Points, in no order, along strands that fork and pass close to each other.
In the rows, 100 means zero.
Two points are linked if the straight distance between their rows is under 72.7. Some points are linked to none.
K_433: |  92 | 114 |  93 | 100 | 105 | 120 | 119 |  77 | 101 | 103 |  88 |  93 | 130 | 111 |  94 | 108 |  75 |  90 | 104 | 107 |  80 | 121 |  96 | 110 | 108 | 117 | 120 | 119 | 100 |  95 | 117 | 107 | 106 | 122 |
K_375: |  89 |  90 | 110 | 102 | 103 | 108 |  96 |  98 |  92 |  95 |  81 | 126 | 115 | 111 | 102 |  87 |  88 |  90 | 112 | 108 |  69 | 128 |  80 | 105 |  91 | 127 | 109 | 124 | 124 |  84 | 106 |  91 |  93 |  97 |
K_327: |  85 | 112 | 102 | 109 | 103 |  98 |  91 | 112 | 111 | 109 |  81 | 124 | 114 | 102 |  94 |  99 |  90 | 108 |  83 |  76 | 105 | 125 | 114 |  99 |  97 | 101 | 116 |  89 | 102 |  98 | 115 |  92 | 107 |  81 |
K_950: | 107 |  85 | 109 |  81 | 131 |  90 | 111 | 118 |  82 | 109 |  76 |  81 |  72 | 103 |  80 | 126 | 105 |  83 | 100 | 108 | 110 | 104 | 123 |  90 |  96 | 106 | 101 | 112 |  70 | 112 |  80 | 103 | 119 | 105 |
K_333: |  83 | 106 |  90 | 113 |  89 |  94 |  80 | 114 | 117 |  95 | 109 | 137 | 102 |  96 | 103 |  72 |  97 | 116 |  99 | 109 |  86 | 114 |  89 | 105 |  77 | 125 | 102 |  91 | 116 |  96 | 107 |  73 |  75 |  78 |
K_328: |  89 |  87 | 120 |  89 | 125 | 121 |  82 |  84 |  76 | 117 |  90 |  99 | 120 |  86 |  91 |  96 | 108 |  81 | 127 | 100 | 108 | 127 |  65 | 110 |  85 | 114 | 112 |  97 | 107 |  87 |  81 | 113 |  96 | 116 |
K_51: |  92 |  92 |  89 |  97 |  96 | 135 | 103 |  86 |  85 | 104 | 102 |  96 | 123 |  80 | 115 |  89 |  84 |  97 | 115 |  99 |  89 | 109 |  71 | 115 | 108 | 115 | 106 | 110 | 111 |  80 | 104 |  83 |  87 | 112 |
K_653: |  98 | 129 | 101 | 122 | 101 | 132 | 104 |  57 | 114 |  86 |  92 | 101 | 129 | 120 |  95 |  92 |  77 |  80 |  81 |  89 |  77 |  96 | 107 | 107 | 115 |  81 | 131 | 121 |  99 | 107 | 129 | 121 | 105 | 119 |
K_664: | 119 |  75 |  94 |  79 |  87 |  89 |  99 | 101 |  88 |  97 | 116 |  73 |  92 |  93 | 114 | 109 | 109 | 119 | 138 | 123 |  97 |  83 |  82 | 106 |  96 | 121 |  98 |  81 | 102 |  95 |  87 |  92 |  76 | 115 |
K_490: | 105 | 112 |  87 | 107 | 102 |  85 | 116 |  95 |  96 | 107 | 106 |  82 |  97 | 101 | 101 | 115 |  89 | 109 | 121 | 103 | 128 |  78 | 108 |  98 | 103 |  85 |  86 | 101 |  61 | 122 |  85 | 127 |  95 | 117 |
K_963: |  85 | 122 |  95 | 109 |  96 |  83 | 102 | 102 | 116 | 115 | 124 | 104 | 110 |  94 |  98 |  81 | 102 | 126 | 102 |  85 | 130 |  86 |  91 | 109 |  97 |  84 |  85 |  68 |  86 | 116 |  81 | 121 |  93 |  81 |
K_784: | 102 | 119 |  89 | 125 | 100 |  91 |  94 |  90 |  99 |  91 |  99 | 121 | 100 | 117 | 104 |  96 |  87 |  71 |  98 | 116 |  87 | 107 |  92 | 110 | 104 |  98 |  91 | 122 |  89 | 111 | 102 | 126 |  89 | 117 |
K_361: | 106 |  84 | 105 | 119 | 115 | 102 |  77 |  97 |  81 |  98 |  66 | 113 |  97 | 102 |  74 | 102 | 108 |  71 | 113 | 111 |  76 | 114 |  85 |  92 |  79 | 100 | 110 | 128 | 111 |  89 | 113 |  81 | 113 | 129 |
K_929: | 111 |  73 |  91 |  92 |  93 | 114 | 123 | 106 |  86 |  98 |  91 |  93 | 106 |  94 | 108 | 108 |  93 |  92 |  95 | 122 |  72 | 114 | 119 | 101 | 111 | 117 | 102 | 142 | 121 |  85 | 115 |  54 |  99 | 123 |
K_569: | 106 |  96 |  74 | 104 |  78 | 102 | 145 |  87 | 128 |  85 | 134 |  86 | 122 | 105 | 115 |  87 |  98 | 127 |  87 |  77 | 106 |  93 | 124 |  99 | 122 |  86 |  90 | 103 | 107 | 106 | 107 | 103 |  92 |  89 |
K_626: | 111 | 108 |  72 |  89 |  83 |  76 | 105 | 122 | 109 | 104 | 108 | 111 | 104 | 104 | 116 | 113 |  82 | 119 |  99 | 107 |  80 | 113 | 106 | 107 | 124 | 117 |  89 | 109 |  89 | 100 | 115 |  86 |  90 |  99 |
K_413: | 107 | 103 |  90 |  90 |  92 |  82 |  81 | 120 |  94 |  96 | 104 | 100 |  66 |  89 | 113 |  90 | 120 | 103 |  96 | 122 |  84 |  87 |  77 | 104 | 103 | 114 |  94 |  94 | 103 |  91 |  95 | 102 |  95 |  83 |
K_357: |  95 |  86 | 115 | 104 | 128 | 129 |  91 |  74 |  74 | 107 |  86 |  95 | 115 |  97 |  77 | 107 | 105 |  63 | 113 |  95 | 113 | 115 |  88 | 105 |  82 |  94 | 106 | 104 |  95 | 101 |  92 | 109 | 110 | 137 |
K_603: | 100 |  92 | 116 | 113 | 112 | 120 |  86 |  95 |  87 |  94 |  77 |  93 |  81 |  88 | 107 |  99 | 116 |  75 |  92 |  92 | 113 |  96 |  86 |  88 |  92 |  97 | 108 |  91 | 106 |  94 | 108 | 101 | 117 |  98 |
K_810: |  91 |  96 |  90 | 105 |  72 |  84 |  93 | 110 | 120 |  85 | 118 | 110 |  98 | 106 | 115 |  74 | 105 | 123 | 105 | 121 |  79 |  95 |  93 | 102 |  87 | 129 |  89 |  88 | 134 |  96 |  97 |  81 |  74 |  71 |
K_655: |  89 | 113 |  79 | 111 |  87 | 113 |  95 |  94 | 122 |  92 |  88 | 117 | 113 | 101 |  99 |  92 |  93 | 109 |  85 |  89 |  60 | 101 | 103 |  98 |  96 | 100 | 127 | 115 | 128 |  86 | 125 |  61 |  91 |  93 |
K_280: |  94 | 115 |  68 | 103 |  88 |  98 | 108 |  95 | 131 |  91 | 106 |  94 | 104 | 103 |  98 |  94 | 114 | 125 |  92 |  87 |  82 |  97 |  90 |  96 | 101 | 106 | 108 |  84 | 120 |  98 | 112 | 103 |  97 |  76 |
K_887: | 102 | 106 |  64 | 119 |  78 | 111 | 132 |  76 | 130 |  87 | 116 |  88 | 128 | 105 | 115 |  90 |  93 | 119 |  84 |  83 |  81 |  94 | 120 | 102 | 120 |  92 | 106 | 114 | 116 | 107 | 122 |  96 |  91 | 103 |
K_893: | 105 | 120 |  80 | 111 |  90 |  98 | 102 |  92 | 106 |  87 |  99 | 125 | 106 | 117 | 115 |  95 |  81 |  78 |  88 | 112 |  72 | 115 | 111 | 110 | 114 | 100 |  99 | 136 | 102 | 100 | 116 |  94 |  93 | 114 |
K_147: |  90 | 115 |  80 | 113 | 102 | 106 |  91 |  80 | 107 |  77 | 112 | 118 |  89 | 111 | 110 |  78 | 107 |  77 |  94 | 108 |  73 |  95 |  75 | 103 |  94 |  94 | 101 | 110 | 110 | 103 | 100 | 112 |  80 |  99 |
K_918: | 104 | 112 | 118 |  84 |  80 |  73 | 104 | 123 | 123 | 105 | 135 |  99 |  80 |  98 | 101 |  74 | 102 | 138 |  89 | 100 | 132 |  74 | 109 | 108 |  97 |  95 |  74 |  79 | 106 |  98 |  77 | 101 | 111 |  57 |
K_210: |  78 | 115 | 118 | 112 | 109 | 116 |  83 |  84 | 109 |  87 |  98 | 115 | 110 | 108 | 114 |  74 | 109 |  89 |  79 |  77 | 104 | 108 |  87 |  88 | 103 |  93 | 106 |  74 | 117 |  98 | 101 | 127 | 111 |  74 |
K_534: |  92 | 113 | 119 | 119 | 112 | 107 |  98 |  93 | 105 |  92 |  92 |  98 |  91 | 103 | 105 | 101 | 113 |  94 |  76 |  74 | 129 |  90 | 111 |  70 | 105 |  63 |  95 |  89 |  93 | 113 | 104 | 132 | 124 |  78 |
K_895: |  96 | 120 |  73 | 101 |  97 |  82 | 123 | 109 | 122 | 108 | 113 | 114 | 108 | 111 |  93 | 111 |  93 | 124 |  96 |  81 | 106 | 100 | 120 | 106 | 104 |  79 |  95 |  97 |  78 | 108 | 106 |  93 |  99 | 103 |
K_230: |  93 | 111 |  73 |  97 |  94 | 118 | 108 |  95 | 116 | 100 |  86 |  90 | 115 |  92 |  97 | 105 |  97 | 114 |  92 |  83 |  78 | 100 |  99 | 101 | 100 | 106 | 133 |  98 | 112 |  85 | 120 |  78 | 103 |  95 |
K_110: | 118 |  70 | 107 |  89 | 125 |  80 |  67 | 123 |  68 | 117 |  90 | 103 |  94 |  88 |  61 | 105 | 111 |  83 | 118 | 125 |  94 | 123 |  81 | 108 |  89 | 117 |  95 | 124 |  90 |  89 |  92 |  94 | 100 | 126 |
K_185: |  91 | 111 | 100 |  93 | 100 |  73 |  86 | 121 |  92 | 111 | 108 |  96 |  74 |  89 |  87 | 107 | 130 | 119 |  95 | 124 | 117 |  78 |  94 |  91 |  80 |  85 |  89 |  75 |  94 | 110 |  73 | 117 |  99 |  85 |
K_973: | 105 | 107 |  82 |  90 |  86 |  82 | 140 | 105 | 128 | 102 | 122 |  99 | 115 | 112 | 112 | 106 |  87 | 129 |  97 |  83 | 109 |  98 | 130 | 105 | 121 |  92 |  83 | 103 |  86 | 104 | 103 | 100 |  99 |  91 |
K_312: |  81 | 105 | 108 | 124 | 117 | 126 |  61 |  67 |  78 | 102 |  91 | 105 | 117 |  90 |  92 |  94 | 120 |  59 | 100 | 100 |  97 |  94 |  61 |  93 |  94 |  82 | 101 |  94 | 108 | 116 |  95 | 129 | 101 | 118 |
K_760: |  93 |  92 | 128 |  96 | 122 | 108 | 100 | 100 |  79 | 114 |  96 |  95 |  94 |  88 | 106 | 103 | 103 |  84 | 109 |  92 | 138 | 105 | 102 |  98 |  84 |  95 |  98 |  81 |  82 | 106 |  69 | 104 | 103 | 103 |
K_662: |  94 | 120 | 118 | 120 | 117 | 126 |  83 |  72 |  94 |  94 |  93 | 100 | 111 | 112 | 101 | 106 | 101 |  71 |  75 |  74 | 112 |  99 | 101 |  76 | 114 |  66 | 109 |  93 |  90 | 115 | 114 | 147 | 115 | 102 |
K_811: |  85 |  98 | 130 | 113 | 103 | 146 |  86 |  73 |  97 |  94 |  74 | 117 | 124 | 105 | 104 |  92 |  82 |  72 | 103 |  78 |  76 | 104 |  91 |  90 |  95 |  95 | 123 | 108 | 126 |  84 | 132 |  70 | 106 | 109 |
K_854: | 102 |  97 | 124 | 116 | 106 | 134 |  98 |  79 |  98 |  89 |  76 | 113 | 117 | 114 | 105 |  98 |  87 |  68 |  91 |  85 |  89 | 111 | 115 |  96 | 101 |  92 | 119 | 118 | 116 |  90 | 131 |  87 | 118 | 117 |
K_124: | 111 |  94 |  92 | 100 |  89 |  61 |  96 | 121 | 112 | 113 | 102 | 108 | 104 | 110 |  89 | 117 |  96 | 136 | 130 | 110 |  98 | 102 | 109 | 100 |  83 | 113 |  93 |  82 |  83 | 112 |  99 |  92 |  74 | 109 |
K_818: |  88 |  98 | 127 |  87 | 132 | 113 | 102 |  96 |  78 | 107 |  96 |  97 |  78 |  96 |  99 | 114 | 117 |  73 |  91 |  91 | 131 |  96 | 110 |  85 |  92 |  76 |  91 |  93 |  81 | 108 |  73 | 120 | 117 | 105 |
K_372: |  91 | 122 |  86 | 118 |  93 | 126 | 120 |  70 | 125 |  91 |  99 | 101 | 137 | 113 | 104 |  84 |  81 | 106 |  79 |  73 |  83 | 101 | 115 | 109 | 118 |  88 | 127 | 106 | 103 | 103 | 120 | 105 | 101 | 102 |
K_813: | 101 | 110 | 104 |  91 |  88 |  91 | 125 | 120 | 120 |  87 | 127 | 106 |  83 | 104 | 111 |  82 | 110 | 126 |  68 |  86 | 117 |  91 | 113 | 101 | 113 |  85 |  87 |  92 | 108 |  89 |  94 | 101 | 119 |  59 |
K_81: |  83 | 128 |  98 | 127 | 101 | 116 |  69 |  81 | 124 |  85 |  98 | 120 | 106 | 111 |  79 |  90 | 111 |  88 |  65 |  77 |  86 |  89 | 106 |  85 |  86 |  70 | 126 |  82 | 115 | 106 | 123 |  96 | 107 |  91 |
K_946: |  78 | 106 | 106 | 125 | 110 | 103 |  84 |  93 |  90 | 115 |  77 | 107 | 131 |  92 |  96 | 101 |  97 |  99 | 111 |  92 | 110 | 116 |  86 |  98 |  92 | 110 | 106 |  80 |  93 | 112 |  94 | 127 |  98 |  98 |
K_865: | 105 |  85 | 100 |  93 |  96 | 130 | 117 |  80 |  86 |  90 |  93 |  96 | 123 |  96 |  91 | 104 |  79 |  72 | 105 | 120 |  69 | 117 |  99 | 111 | 109 | 113 | 102 | 158 | 128 |  79 | 118 |  71 | 108 | 137 |
K_235: |  69 | 114 | 109 | 127 | 108 | 102 |  68 |  93 |  99 | 103 |  85 | 119 | 120 | 102 |  96 |  96 | 110 |  88 |  87 |  88 | 102 | 108 |  86 |  85 |  92 |  96 | 102 |  69 | 111 | 114 |  94 | 129 | 104 |  81 |
K_833: | 103 |  90 |  96 |  82 | 106 |  95 | 124 | 127 | 103 | 114 |  96 |  93 | 102 |  91 |  98 | 119 |  84 | 126 | 110 |  93 | 117 | 110 | 127 | 103 |  98 | 117 | 106 |  95 |  79 | 103 |  97 |  74 |  97 |  93 |
K_656: | 117 |  87 |  83 |  80 |  63 |  63 | 100 | 117 | 130 |  96 | 142 |  91 |  92 | 107 | 114 | 108 | 105 | 143 |  98 | 103 |  96 |  78 | 109 | 102 | 114 | 101 |  64 |  79 | 113 | 108 | 114 |  74 |  87 |  80 |
K_43: | 122 |  79 | 107 |  97 | 126 |  97 |  83 | 102 |  79 | 106 |  74 |  92 |  92 |  93 |  63 | 111 | 102 |  63 | 107 | 116 |  91 | 123 |  90 | 106 | 101 | 116 |  96 | 135 |  96 |  91 |  99 | 102 | 122 | 128 |
K_382: | 100 |  99 | 126 |  83 |  82 |  81 | 102 | 125 | 103 | 112 | 123 |  95 |  78 |  88 | 111 |  84 |  97 | 129 | 110 | 105 | 140 |  71 | 112 | 108 |  91 |  98 |  85 |  74 |  92 | 100 |  71 |  93 |  97 |  73 |
K_959: | 109 |  78 |  92 |  96 | 101 | 100 | 123 | 103 |  89 |  92 |  88 |  89 |  88 | 108 |  99 | 107 | 109 |  96 | 106 | 115 |  82 | 105 | 107 | 100 |  98 | 111 | 108 | 118 | 107 |  94 | 104 |  84 | 104 | 115 |
K_606: | 118 |  95 | 110 |  83 |  96 |  71 |  84 | 126 |  88 | 108 | 102 |  92 |  57 |  88 | 105 |  96 | 115 | 106 | 110 | 125 | 105 |  75 |  90 | 102 | 103 | 105 |  90 |  92 |  90 | 101 |  80 | 109 |  97 |  89 |
K_94: | 129 |  83 | 106 |  78 | 121 |  95 | 112 |  92 |  78 | 101 | 105 |  67 |  84 |  95 |  86 | 113 |  94 |  74 | 128 | 124 | 114 | 102 | 100 | 108 | 103 | 113 |  86 | 129 |  74 | 103 |  71 | 115 | 107 | 132 |
K_770: | 112 |  85 |  81 |  77 |  88 |  87 | 113 | 127 | 106 | 113 | 111 |  98 | 107 |  90 | 113 | 121 |  88 | 136 | 105 | 106 |  90 | 116 | 117 | 108 | 113 | 121 |  94 |  98 |  92 |  96 | 115 |  66 |  82 | 100 |
K_595: | 108 |  94 |  88 |  87 |  87 |  71 |  86 | 130 | 109 | 112 | 107 |  87 |  85 |  91 |  88 | 111 | 112 | 143 | 120 | 111 | 108 |  86 |  98 |  99 |  83 | 115 |  95 |  69 |  94 | 105 |  98 |  86 |  83 |  91 |
K_467: | 107 |  79 | 100 | 103 | 111 | 104 |  99 | 113 |  85 |  99 |  79 | 109 |  79 | 104 |  86 | 101 | 117 |  85 |  94 | 112 |  78 | 110 | 105 |  97 |  84 | 102 | 115 | 114 | 107 |  91 | 113 |  69 | 106 | 115 |
K_965: | 122 |  91 |  85 |  81 |  82 |  70 | 135 | 106 | 121 |  97 | 131 |  82 |  95 | 115 | 119 | 119 |  91 | 133 | 113 |  98 | 109 |  77 | 133 |  96 | 121 |  92 |  74 | 106 |  84 | 115 |  99 |  98 |  91 |  97 |
K_227: |  87 | 112 | 114 |  97 |  95 | 110 | 112 |  97 | 113 |  83 | 117 | 110 |  96 | 109 | 117 |  72 | 113 | 108 |  67 |  83 | 115 | 102 | 104 |  98 | 107 |  91 | 100 |  79 | 112 |  93 |  92 | 115 | 115 |  66 |
K_508: |  89 | 105 |  84 |  96 | 110 |  85 | 114 | 102 | 102 | 105 | 100 |  88 |  88 | 108 |  81 | 118 | 129 | 118 |  99 | 107 | 110 |  87 | 104 |  84 |  79 |  85 | 104 |  81 |  91 | 114 |  83 | 124 |  98 |  96 |
K_404: | 119 |  81 | 100 |  93 | 106 | 108 | 126 |  93 |  81 |  92 |  94 |  75 |  92 |  99 | 103 | 106 |  94 |  83 | 117 | 115 | 110 | 102 | 105 | 106 | 105 | 114 |  96 | 121 |  91 | 100 |  89 |  99 | 104 | 125 |
K_875: | 103 | 120 |  92 | 110 | 102 | 106 | 120 |  91 | 106 |  88 | 103 | 105 |  99 | 112 | 115 |  95 |  89 |  94 |  80 |  85 | 106 | 101 | 109 |  99 | 123 |  82 | 102 | 112 |  85 | 104 | 106 | 128 | 109 |  93 |
K_769: |  88 | 101 | 101 | 108 |  96 | 100 |  94 | 121 | 109 | 106 |  96 | 132 |  95 |  96 |  94 |  91 | 105 | 122 |  86 |  94 | 103 | 122 | 108 | 101 |  75 | 105 | 109 |  89 | 110 |  99 | 115 |  68 |  92 |  89 |
K_428: | 107 |  64 | 111 |  76 |  68 |  79 | 103 | 132 | 101 | 101 | 124 |  96 |  90 |  99 | 111 |  93 | 103 | 141 | 102 | 125 |  90 |  98 | 120 | 106 |  95 | 124 |  89 |  86 | 121 |  93 |  99 |  64 |  75 |  82 |
K_160: | 107 |  98 | 109 |  98 |  90 |  97 | 111 |  95 |  89 |  92 | 102 |  94 |  98 |  99 | 127 |  84 |  99 |  99 | 105 | 104 | 110 |  92 |  90 | 110 | 115 | 112 |  97 | 100 | 105 |  99 |  81 | 130 |  95 |  86 |
K_808: | 102 |  99 | 114 |  94 | 132 | 104 | 106 |  97 |  84 | 105 |  76 |  86 |  85 | 107 |  83 | 129 | 100 |  67 |  86 |  96 | 117 | 105 | 121 |  81 | 106 |  87 |  99 | 118 |  76 | 113 |  91 | 123 | 130 | 108 |
K_410: |  94 | 106 | 112 | 110 | 119 | 135 |  89 |  65 |  84 | 100 |  98 |  98 | 111 | 103 |  95 |  98 | 101 |  60 |  96 |  89 | 103 | 101 |  84 | 104 | 102 |  78 | 112 | 102 |  92 | 105 | 108 | 125 | 108 | 127 |
K_506: |  91 | 108 | 130 | 103 | 123 | 118 |  63 |  91 |  86 | 111 |  74 | 116 | 118 | 109 |  91 | 114 |  90 |  53 |  90 |  81 |  93 | 127 |  87 |  96 | 112 | 102 | 106 | 101 | 105 |  89 | 119 | 116 | 122 | 111 |
K_883: |  92 | 102 |  77 |  89 |  89 |  96 | 115 |  95 | 115 |  95 | 114 |  82 |  89 | 110 |  96 |  99 | 128 | 130 | 100 | 107 |  93 |  89 |  92 |  97 |  79 | 101 | 104 |  73 | 114 | 101 |  94 | 105 |  93 |  92 |
K_542: |  96 | 115 |  96 | 116 |  99 | 111 |  93 |  92 | 110 |  87 |  79 | 124 | 104 | 117 | 100 |  94 |  95 |  81 |  82 |  95 |  69 | 112 | 109 |  98 | 101 |  94 | 121 | 119 | 117 |  97 | 124 |  87 | 104 | 106 |
K_559: |  95 | 115 |  95 | 105 |  83 |  65 |  77 | 123 | 115 | 109 | 110 |  96 |  85 |  93 |  82 |  96 | 122 | 134 | 100 | 116 | 108 |  81 |  85 |  94 |  76 | 103 |  86 |  69 | 107 | 112 |  84 | 109 |  92 |  75 |
K_75: | 102 |  76 |  91 |  96 |  72 |  90 | 104 | 115 |  96 |  88 | 117 | 107 |  96 |  97 | 121 |  88 | 107 | 117 | 108 | 123 |  76 |  97 | 101 | 105 |  92 | 122 |  91 | 100 | 125 |  88 | 103 |  72 |  74 |  97 |
K_289: |  92 | 105 | 107 |  98 | 114 | 100 | 111 | 120 |  95 | 113 |  82 | 108 | 100 |  98 | 102 | 113 |  87 |  99 |  90 |  86 | 123 | 113 | 121 | 100 | 106 |  97 | 108 |  95 |  81 |  99 | 103 |  94 | 118 |  89 |
K_218: |  76 | 120 | 108 | 105 | 111 | 128 |  66 |  86 |  97 | 100 |  88 | 116 | 107 | 101 |  82 | 106 | 112 |  79 |  76 |  85 |  89 |  93 |  88 |  92 |  84 |  74 | 127 |  83 | 112 |  95 | 117 |  96 | 108 | 102 |
K_276: | 110 |  83 | 107 |  87 | 114 |  72 |  70 | 119 |  68 | 118 |  97 |  98 |  87 |  86 |  76 | 111 | 118 |  89 | 122 | 127 | 104 | 103 |  76 | 102 |  91 | 110 |  95 | 104 |  88 |  99 |  69 | 113 |  97 | 119 |
K_475: | 112 | 106 |  91 | 106 |  87 |  67 | 111 | 106 | 106 | 112 | 103 |  93 | 107 | 109 |  96 | 117 |  84 | 123 | 128 | 110 | 113 |  88 | 112 | 100 | 103 | 102 |  83 |  91 |  71 | 118 |  93 | 118 |  84 | 109 |
K_573: |  97 | 105 | 126 | 112 | 104 |  80 |  96 | 115 | 105 | 100 |  95 | 107 |  76 | 102 |  96 |  96 | 111 | 110 |  85 |  92 | 137 |  74 | 117 |  81 |  98 |  73 |  79 |  87 |  87 | 112 |  83 | 129 | 121 |  64 |
K_315: |  73 | 102 | 125 | 107 | 115 | 143 |  70 |  79 |  93 | 102 |  87 | 116 | 116 |  96 |  95 |  91 |  99 |  81 |  98 |  77 |  90 | 105 |  69 |  92 |  81 |  95 | 124 |  85 | 123 |  84 | 120 |  80 | 104 | 102 |
K_115: | 102 | 110 |  82 |  93 |  90 |  85 |  97 | 121 | 101 |  98 | 105 | 115 |  84 |  95 | 115 |  97 |  98 | 104 |  87 | 107 |  87 | 102 |  96 | 110 | 116 | 109 |  95 | 103 |  95 |  93 | 105 |  93 |  96 |  84 |
K_568: | 106 |  95 | 106 |  93 | 109 |  99 |  95 | 112 |  79 | 119 | 102 |  91 |  92 |  72 | 106 | 107 |  90 | 105 | 126 | 102 | 134 | 101 |  91 | 111 |  92 | 111 | 102 |  85 |  71 | 101 |  77 |  93 |  86 | 110 |
K_391: |  99 | 103 | 101 | 121 | 114 | 112 | 126 |  77 | 100 |  98 |  92 |  74 | 107 | 101 |  98 | 104 | 100 | 102 | 105 |  86 | 129 |  88 | 111 |  90 |  99 |  86 | 105 |  95 |  76 | 125 |  89 | 140 | 104 | 104 |
K_252: |  96 |  98 |  99 |  87 | 112 | 129 |  88 |  83 |  85 | 104 |  95 |  93 | 107 |  86 | 101 |  90 | 106 |  74 | 115 |  93 |  85 | 111 |  55 | 117 | 110 | 111 | 110 | 114 | 116 |  75 |  93 | 105 | 105 | 107 |
K_852: | 112 |  95 | 119 | 101 | 113 | 110 |  98 | 100 |  79 | 106 |  78 |  99 | 111 |  90 |  81 | 113 |  75 |  71 | 109 | 111 | 109 | 136 |  96 | 116 | 104 | 123 |  98 | 129 |  94 |  89 | 112 |  94 | 120 | 131 |
K_127: |  94 |  97 | 106 | 104 |  98 | 140 | 105 |  60 |  95 |  90 |  92 | 101 | 136 | 101 |  95 |  87 |  67 |  70 | 115 | 109 |  62 | 114 |  72 | 108 | 103 | 104 | 100 | 147 | 126 |  83 | 118 |  84 | 102 | 127 |
K_245: |  89 | 125 |  81 | 119 |  92 |  82 | 107 | 101 | 130 |  98 | 126 | 120 |  98 | 109 |  92 |  86 | 103 | 116 |  81 |  77 | 114 |  88 | 106 | 100 |  96 |  67 |  85 |  89 |  88 | 110 |  98 | 110 | 100 |  84 |
K_619: | 106 | 101 | 115 | 121 |  90 |  67 |  99 | 126 | 109 |  98 |  87 | 115 |  81 | 107 | 101 |  85 | 106 | 110 |  88 |  99 | 115 |  88 | 119 |  95 |  98 |  98 |  83 |  94 | 100 | 110 |  95 | 106 | 111 |  67 |
K_694: | 125 |  79 | 111 |  64 | 113 |  78 | 100 | 105 |  77 | 106 | 111 |  66 |  69 | 101 |  87 | 117 | 107 |  89 | 133 | 127 | 112 |  82 | 104 | 100 |  98 | 104 |  92 | 105 |  73 | 109 |  53 | 114 |  93 | 126 |
K_956: | 114 |  89 |  96 |  82 |  88 | 108 | 129 | 104 | 101 |  90 | 127 |  69 |  78 |  80 | 130 |  96 | 109 | 116 |  92 |  96 | 122 |  77 | 111 |  97 | 120 |  98 |  92 |  96 | 101 |  95 |  85 |  99 |  98 |  78 |
K_422: | 100 | 103 | 127 | 105 | 117 | 115 |  73 |  96 |  88 | 109 |  74 | 125 | 123 | 102 |  81 | 110 |  72 |  61 | 103 | 102 |  91 | 141 |  89 | 108 | 100 | 113 | 106 | 128 | 104 |  86 | 127 |  92 | 116 | 126 |
K_530: | 113 | 106 |  72 | 111 |  79 | 110 | 124 |  92 | 120 |  84 | 103 |  95 | 111 |  99 | 116 | 100 |  94 | 106 |  73 |  92 |  79 |  97 | 138 |  96 | 127 |  88 | 109 | 135 | 118 |  98 | 125 |  83 | 101 | 104 |
K_829: | 123 |  74 |  96 |  69 |  70 |  64 | 110 | 109 | 122 |  97 | 131 |  75 |  85 | 114 | 116 | 119 |  97 | 140 | 121 | 109 | 104 |  66 | 120 |  98 | 114 | 100 |  71 |  81 |  97 | 117 |  98 |  89 |  85 |  84 |
K_665: | 100 | 102 | 109 |  99 | 120 | 127 | 103 | 100 |  87 | 110 |  84 |  99 | 103 |  92 |  97 | 115 |  78 |  77 |  91 |  81 | 121 | 113 | 120 | 101 |  98 |  94 | 116 | 100 |  81 |  96 | 109 |  80 | 116 | 114 |
K_847: | 113 |  94 |  88 |  86 |  73 |  74 | 122 | 125 | 125 |  92 | 132 |  96 |  85 |  98 | 114 |  90 | 113 | 135 |  73 | 103 |  95 |  87 | 121 |  99 | 119 | 101 |  72 |  96 | 119 |  96 | 105 |  84 | 102 |  65 |
K_166: | 125 |  82 | 101 |  63 |  92 |  79 |  96 | 110 |  88 | 106 | 119 |  71 |  80 |  99 | 115 | 121 |  92 | 110 | 135 | 125 | 103 |  81 |  98 | 108 | 117 | 113 |  86 |  91 |  76 | 101 |  81 |  99 |  83 | 117 |
K_974: | 109 |  82 |  88 |  81 |  84 |  94 | 121 |  91 | 106 |  90 | 117 |  70 |  90 | 108 | 116 | 105 | 121 | 125 | 122 | 113 |  94 |  84 |  91 |  96 |  99 | 113 |  98 |  80 | 108 | 101 |  89 | 111 |  81 |  99 |
K_631: |  89 |  95 | 108 | 122 | 114 | 114 |  60 |  80 |  80 |  93 |  82 | 121 | 109 |  98 |  78 |  91 | 112 |  61 | 112 | 105 |  78 | 108 |  64 |  93 |  77 |  92 | 103 | 112 | 119 |  93 | 105 | 100 |  99 | 125 |
K_472: | 103 | 104 | 109 |  95 | 100 | 103 | 121 | 108 |  99 | 102 | 114 |  85 |  85 |  78 | 127 |  90 |  95 | 112 | 102 |  84 | 142 |  76 | 112 | 103 | 110 |  89 |  89 |  86 |  81 | 101 |  79 |  96 | 106 |  80 |
K_182: |  92 | 106 |  97 | 103 | 102 |  86 |  73 | 115 |  84 | 116 |  93 | 103 | 104 |  84 |  91 | 109 | 106 | 111 | 119 | 110 | 106 | 103 |  74 | 102 |  94 | 112 | 102 |  84 |  85 | 104 |  81 | 115 |  84 | 104 |

A fork is a point with three links, a tip a point with one. Leave the first point through the second and follow the links. Name the first fork or tip that comes.
K_428 / K_75 => K_289
K_391 / K_490 => K_185
K_883 / K_974 => K_959
K_289 / K_327 => K_428

Follow the links from the first point to the second, and from the first to the third. Name the last point that the two ways share.
K_185 / K_811 / K_506 => K_883
K_127 / K_382 / K_965 => K_813
K_404 / K_818 / K_829 => K_182
K_569 / K_534 / K_818 => K_182
K_883 / K_950 / K_573 => K_361
K_973 / K_534 / K_51 => K_410
K_694 / K_51 / K_472 => K_361
K_81 / K_43 / K_127 => K_959
K_813 / K_422 / K_865 => K_43

A fork is a point with three links. Follow the links from the first point to the second and name the forks in between, in order.
K_182 / K_490 => K_43, K_361, K_959, K_883, K_185
K_43 / K_327 => K_361, K_959, K_883, K_185, K_289
K_382 / K_328 => K_813, K_182, K_43, K_361, K_410
K_422 / K_619 => K_43, K_361, K_410
K_428 / K_115 => K_289
K_534 / K_760 => K_410, K_361, K_43, K_182
K_895 / K_328 => K_973, K_813, K_182, K_43, K_361, K_410
K_818 / K_829 => K_182, K_813
